Each row is a point on a landscape with many valleys, with its height.
From any point a ball rolls to the lowest of the 2 points nearest to it. It stops when none of these is lower. Distance is the straight distance between rows; heights are no part of it.
rik height 2.44: [ 99 121 165 102 125 125 113 144 152 100  96 133 120 159  93 129 203 111
 128 133]
guz height 6.08: [141 135 148 145 160 127 167 160 107 120 165  86 184  86 160 149  36 135
 115 134]
tole height 6.66: [153  77 199 174  96 132 171 111  90 150 115  87 150 109 171  60  58 163
 159 188]
Daz height 2.73: [125 136 140 119 148 100 102  78 111 151 146 163 128 122 111 190 100 130
 136 106]
Tugo height 6.72: [174 107 122 142 148 135 121  87 109 167 132 149 115 136 149 144  58 102
 103 140]
gefam height 5.16: [142 101 141 121 168 119 182 181 111 125 149  90 119 138 182 112  91  96
  88 178]
natif height 1.36: [116 112  82 151 125  90 113 118  98 187 137 101 172 122 107 158 206 142
 167 144]
fifed height 5.46: [108 147 147 112 109 149 135 118  96 123 150 117 135 113 102 146  94 141
  82  72]
lagak height 6.92: [177 139 137 141 111 137 137 162 131 120 117 172  69 158 122 112 109 127
  78 106]
tez height 0.55: [135 105  92 153 120 101 125  75 115 168 107  95 181 120 122  98 214 138
 183 134]
sefi height 4.24: [ 81 172 130 127 153  90 118 116 136 114 167 120 138 104  81 154 130 101
 110 144]
mirad height 5.66: [126 134 163 161 114  76 159 101 109 111  75 102 155 115 136 108 233 142
 219 146]
nafis height 3.79: [131 142  98  97 134 106 115 102 197 140 107 126 124 118  96 156 100 132
 113 128]
kani height 3.42: [117 127 103  88 117 164  97 101 160 150 123 138 143 130  74 113  97 133
 107  84]
diz height 4.80: [142 170 164 122 141 124 146 125  91 109 125 100 103 161  92 147  62 101
  95 145]
Felu height 4.33: [154 169 117  91 184 115 114 116 127  97 132 124  88 137  88 160 137 119
 117 189]
Gif height 3.46: [133 102 114 156 134 131  87  60 130 180 133 124 131 155  98 129 193 124
 127 102]
zoves height 6.77: [168 155 138 149 143 130 119 184 176 108 119 139  94 152 129 119  89 140
 140 134]
Vidim height 5.62: [144 165 128 102 118 109 147 173 107 144 183 136 151 123 100 127 141 135
  62 133]
zazir height 6.37: [190  69 192 157 128 104 189 103  91 143 160 101 144 116 198  82  78 130
 148 192]
zavep height 5.98: [146 163 142 102 134 121 136 167  80 156 186 111 144 135 140 137  90 129
 115 125]
Zep height 6.94: [145  95 102 144 140 169 131  81  97 116 136 161 136 110 151 172  89  96
  72 132]
lalo height 1.99: [ 78 120 125 127 147 137  87  79 170  95 123 170 101 105 114 107 177  97
 150 122]
vidop height 4.07: [141 126  83 102 173 111 134 111 136 135 135 147 137 151  88 146 125 142
 115 148]
fetub height 5.63: [161 102 176  98 163  97 220 140  95 106 132  93 127 118 164 107  65 137
 122 176]
gapa height 1.14: [104 115  56 138 146 136 116 145 130 157 114 125 119 105 128 151 138 159
 107  88]
fusi height 2.96: [143 110  90 120 138 172  71  91 129 154 128 133 131 160 117 139 134 124
 107  94]
gogo height 3.71: [124 175 115 176 118 118  70 131 143 160 115  89 156 128  99 137 175 167
 185 140]
ket height 5.97: [141 131 168 152 107  95 165  67  78 123  88 103 144  90 150  62 221 107
 211 131]
monu height 4.34: [ 79 110  99  66 117 150 107  96 152 128 120 144 144  99 112 121 163 174
 179  71]
Nise height 2.70: [127 128  84 112 149 120 158 170  95 163 108 140  61 124 149 142  76 137
 116 118]
puman height 4.32: [116 157 110  73 136 140  96 190 160 121 113 107 124 147 139 134 169 135
 157 147]
Viv height 3.78: [131 139 165 128 123 182 128 126 121 107 128 132  76 133 136  57  38  92
 125 110]
Fuda height 4.83: [145 146 127 113 141 141 143 202 137 124 116  86 106 141 156 124 119 106
  82 148]
vusod height 4.03: [111 183 141 154  98 137  88 130 162 128 154 103 135 127  97 103 182 147
 118  90]
nuzen height 2.39: [148  77 130 113 135 179 121 132 153 104  83 160 110 167 116 132 130 113
  89  98]
vada height 4.06: [140 114 114 124 105  94  85 140 144 126  96 125 156 124 126 216 125 105
 161 162]
vuviz height 5.21: [ 97 105 153 132 129 116 169 137 113  91 141 192 149  92 120 140  51 128
 117 110]
Gobe height 2.10: [142  67 152 126 148 175 149 121 104 116 125 118 166 145 170 131  44  87
 113 129]
fip height 3.41: [141 127 158 129 166 160 179 138 132  83 113 127  75 147 162  73  76 104
 100 139]
keva height 6.45: [153 110 150 126 181 123 108 166 134 142 142  95 133 104 148 162  93  92
 124 128]
detiv height 4.20: [124 118 185 143 132 177 159 135  68 106 137 135 138 118 131  61  45 100
 114 137]
vubuv height 4.79: [146 106 134 120 144 105 202 140  95  96 146 192 135 148 125 130  58 135
 109 149]
Vaser height 6.12: [153 155 177 127 123 115 166 129 107 126 153  89 121 121 183 117  10 130
 157 162]
Pur height 1.67: [110 101  70  97 136 127 135 131 135 136 127 116 163  97 104 143 198 164
  96 115]
Gen height 3.68: [ 74 183 110 133 104 143 112 108 149 102 126 130 101 125  87 116 156 144
 128 106]
Rado height 5.36: [122 126 149 156 121  89 108 131 104 128 108 108 123 117 136 151 229 165
 191 147]
zumul height 5.15: [132 127 108  74 111 168 108 108 164 143 109  96 139 162 109  79 204 178
 151 101]
tuno height 2.84: [ 92 108 124 119 150 100 122 105 174 117 172 138 132 137 160 161 148  83
 128 148]
Lin height 3.48: [ 89 106 118 100 162 160 143 131 157 105 155 128 150 137 163 133 114  85
  94 118]
Zap height 2.35: [ 76 129 120 167 131 112 100 127 180 109 121 142 111 108 136 134 142  92
 135 119]
Rovo height 2.45: [141 132 140 117 138 123  73  62 174 123 116 139 130 113 129 158 180 102
 148 149]
pefos height 2.31: [126 142 103  95 147 119 118 103  77 151 137 143  78 108 119 154  89 132
 126 105]
nepe height 2.81: [ 75 131 111 148  58 119 160  69 109 128  76 117 177 125  95  65 182 178
 225  77]
Pir height 2.80: [142  85 123 119 125 194 117 155 133 101  86 135 148 151 164 129  64 114
 105 114]
lonez height 4.55: [100 158 119 144 140 111 138 112  87 122 184 106 126 104 117 150  67  72
 102 134]
Rana height 5.13: [143 134 117 110 108 168 171 145 105 109 124 126 136 142 114 139  60 163
  79  84]
sevo height 2.14: [110 107  65 106 125 108 121 132  94 156 157 147 164 105 119 152 193 137
 113 159]
rafor height 5.06: [115 168 138 146  83  82 110 136 111 135 129 131 108 124 119 174 197 143
 131 149]
mezoz height 5.35: [171 161 114 140 105 128 134 158 140 133 167 128 128 116 116 141 120 174
  69 112]
zov height 0.78: [108 108  91 151 115 135  99 165 123 151  84 119  99  98 106 151 178 193
 158  70]
fizod height 3.66: [128 120 129  80  97  75  82 128 134 154 129 143 142 118 121 176 161 111
 158 175]
tev height 4.62: [122 168 104 131 141 157 106 175 156 121 122  90 103 142 112 106 148 126
  91 138]
molaz height 1.94: [127 111 154 123 145 140 114 128 133  86 105 182 102 170 111 149 162  92
 104 138]
vikol height 4.81: [143 140  82 113 143 168 114 150 157 109 114 121 104 146  90 102 175 171
 121 112]
fozo height 6.36: [171 159 182 118 138 121 136 143 119 105 172  79 116 118 166 160  55 102
 142 177]
bakos height 5.68: [110  85 110 108  99 153 127 110 140 128  84 128 146 155 134 112 230 164
 142 110]
Tofo height 4.01: [120 155 113 128 134 111  88 155 163 137 118  87 155 156 114 128 174 127
 169 165]
seva height 5.83: [139 151 138 150 118 133 179 147 119 116 153 112 133  99 202 127  37 136
 119 124]
dagun height 7.65: [117 103 118 134 111 113  99 170 143 158 145 199 135 135 157 119 147 100
 123 138]
Nika height 4.36: [154 116 107 123 182 102 171 119 113 130 164 177 132 146 103 126 114 114
  77 150]
rofo height 1.15: [103  87 116 137 129 152 114 147 165 101 102 122  83 113 110 133 172 148
 135  46]
Keku height 5.53: [121 127 166 153  96 127 177 123 104  99 120 154 109  72 156 118  24 126
 125 115]
paz height 1.73: [108 136 107 136  76 100 158  45 124 158 122 112 196 120 117  78 187 166
 201 113]
Nufo height 3.07: [140 110 103 131 154 164 182 174 112 125 117 130  70 131 161  78  77 122
  96 105]
Pite height 4.70: [133 122 160 138 102 168 188 130  72 122 122  93 136 138 146  96  58 149
  91 118]
Lezum height 7.12: [175 136 165 169 122 138 147 167 107 133 149 156 110 154 154  99  97  92
  78 153]
veni height 1.60: [ 92 100 122 170  93 138 108 107 190  97  89 137 119 109 120 117 192 157
 156  65]
Nur height 2.19: [116 131 106 163 102 118 108 137 219 120 124 154 121 103 141  97 170 129
 127 108]
tiduf height 2.54: [ 80 142 131 130 125 124 118  86 145 115 120 156 100 135 108  68 222 137
 184 121]
fus height 2.89: [114 103 150 101 133 142 140 115 144 129 149 109 153 154 166 138  69  54
 102 142]
rokom height 7.36: [141 112 162 143 124 109 136 169 140 123 165 167 140 147 141 133 122  59
  90 160]
Baz height 3.65: [ 80 103 123 123 104 114 120  97 120 135  85 125 145 122 113 112 194 167
 220  71]
Fezek height 3.19: [109 108 131 155 145 105  99 116 140 160 148 140 147 138 116 169 164 154
 148  87]
kofut height 4.00: [ 95 197 133 128 129 116 139 116 153  94 150 131  96 118 103 112 112  98
  96 136]
Resu height 6.03: [162  70 179 108 158 117 215  83  82 128 133 105 118 103 184  69  66 134
 136 186]
redu height 1.35: [ 78 129  99 119  67 136  96 128 107 144  89 141 113 127  97 168 165 156
 157  87]
risa height 6.58: [180 114 121 144 154 140  98 141 147 156 112 132 118 120 128 152  70 107
 105 102]
zisib height 6.26: [165 129 127 108 148  95 118 152 119 166 180 105 166 106 133 141  73  89
 113 165]
kav height 4.56: [148 188 137 129 170 112 159 146  94  99 153 103 115 144  96 143 102 118
 100 192]
Nul height 5.07: [173 149 118 143 108 134  98 162 154 140 128 150 145 144 112 116 179 171
 108 139]
pof height 3.18: [108 178 110 118 101 129 104  84 144 122 121 143 141 134 103 106 191 162
 167 153]
bep height 4.68: [115 154 138 132  87 128  94 182  95 134 150 162 136 125 129 168 155 158
 130 121]
Mavub height 6.68: [158 138 121 203 145 141  96 168 153 138 109 143 110 156 101 130  90 147
 126  93]
digab height 4.35: [123 121 138 141 105 128  96 169 128 117  90 142 129 133 139 189 111 133
 136 120]
kot height 6.19: [115 122 107 116  98 146  98 120 145 155 103 131 109 182 161 123 203 124
 151 128]
pibu height 2.98: [136 131 134  98 107 100  76  73 138 148 132 126 138 118 147 134 204 106
 190 168]

For each start below, name the point where the ball stops.
Rana -> pefos
Keku -> fusi
kav -> fusi
Rado -> lalo
zoves -> tev

For each start below, name every point that the ball comes to, in order.
mirad -> Rado, rafor, bep, digab, vada, fizod, pibu, Rovo, lalo
Lezum -> lagak, zoves, Mavub, risa, keva, zisib, zavep, Vidim, mezoz, Nul, vikol, tev
Tugo -> risa, keva, zisib, zavep, Vidim, mezoz, Nul, vikol, tev
tole -> Resu, fetub, gefam, Fuda, tev
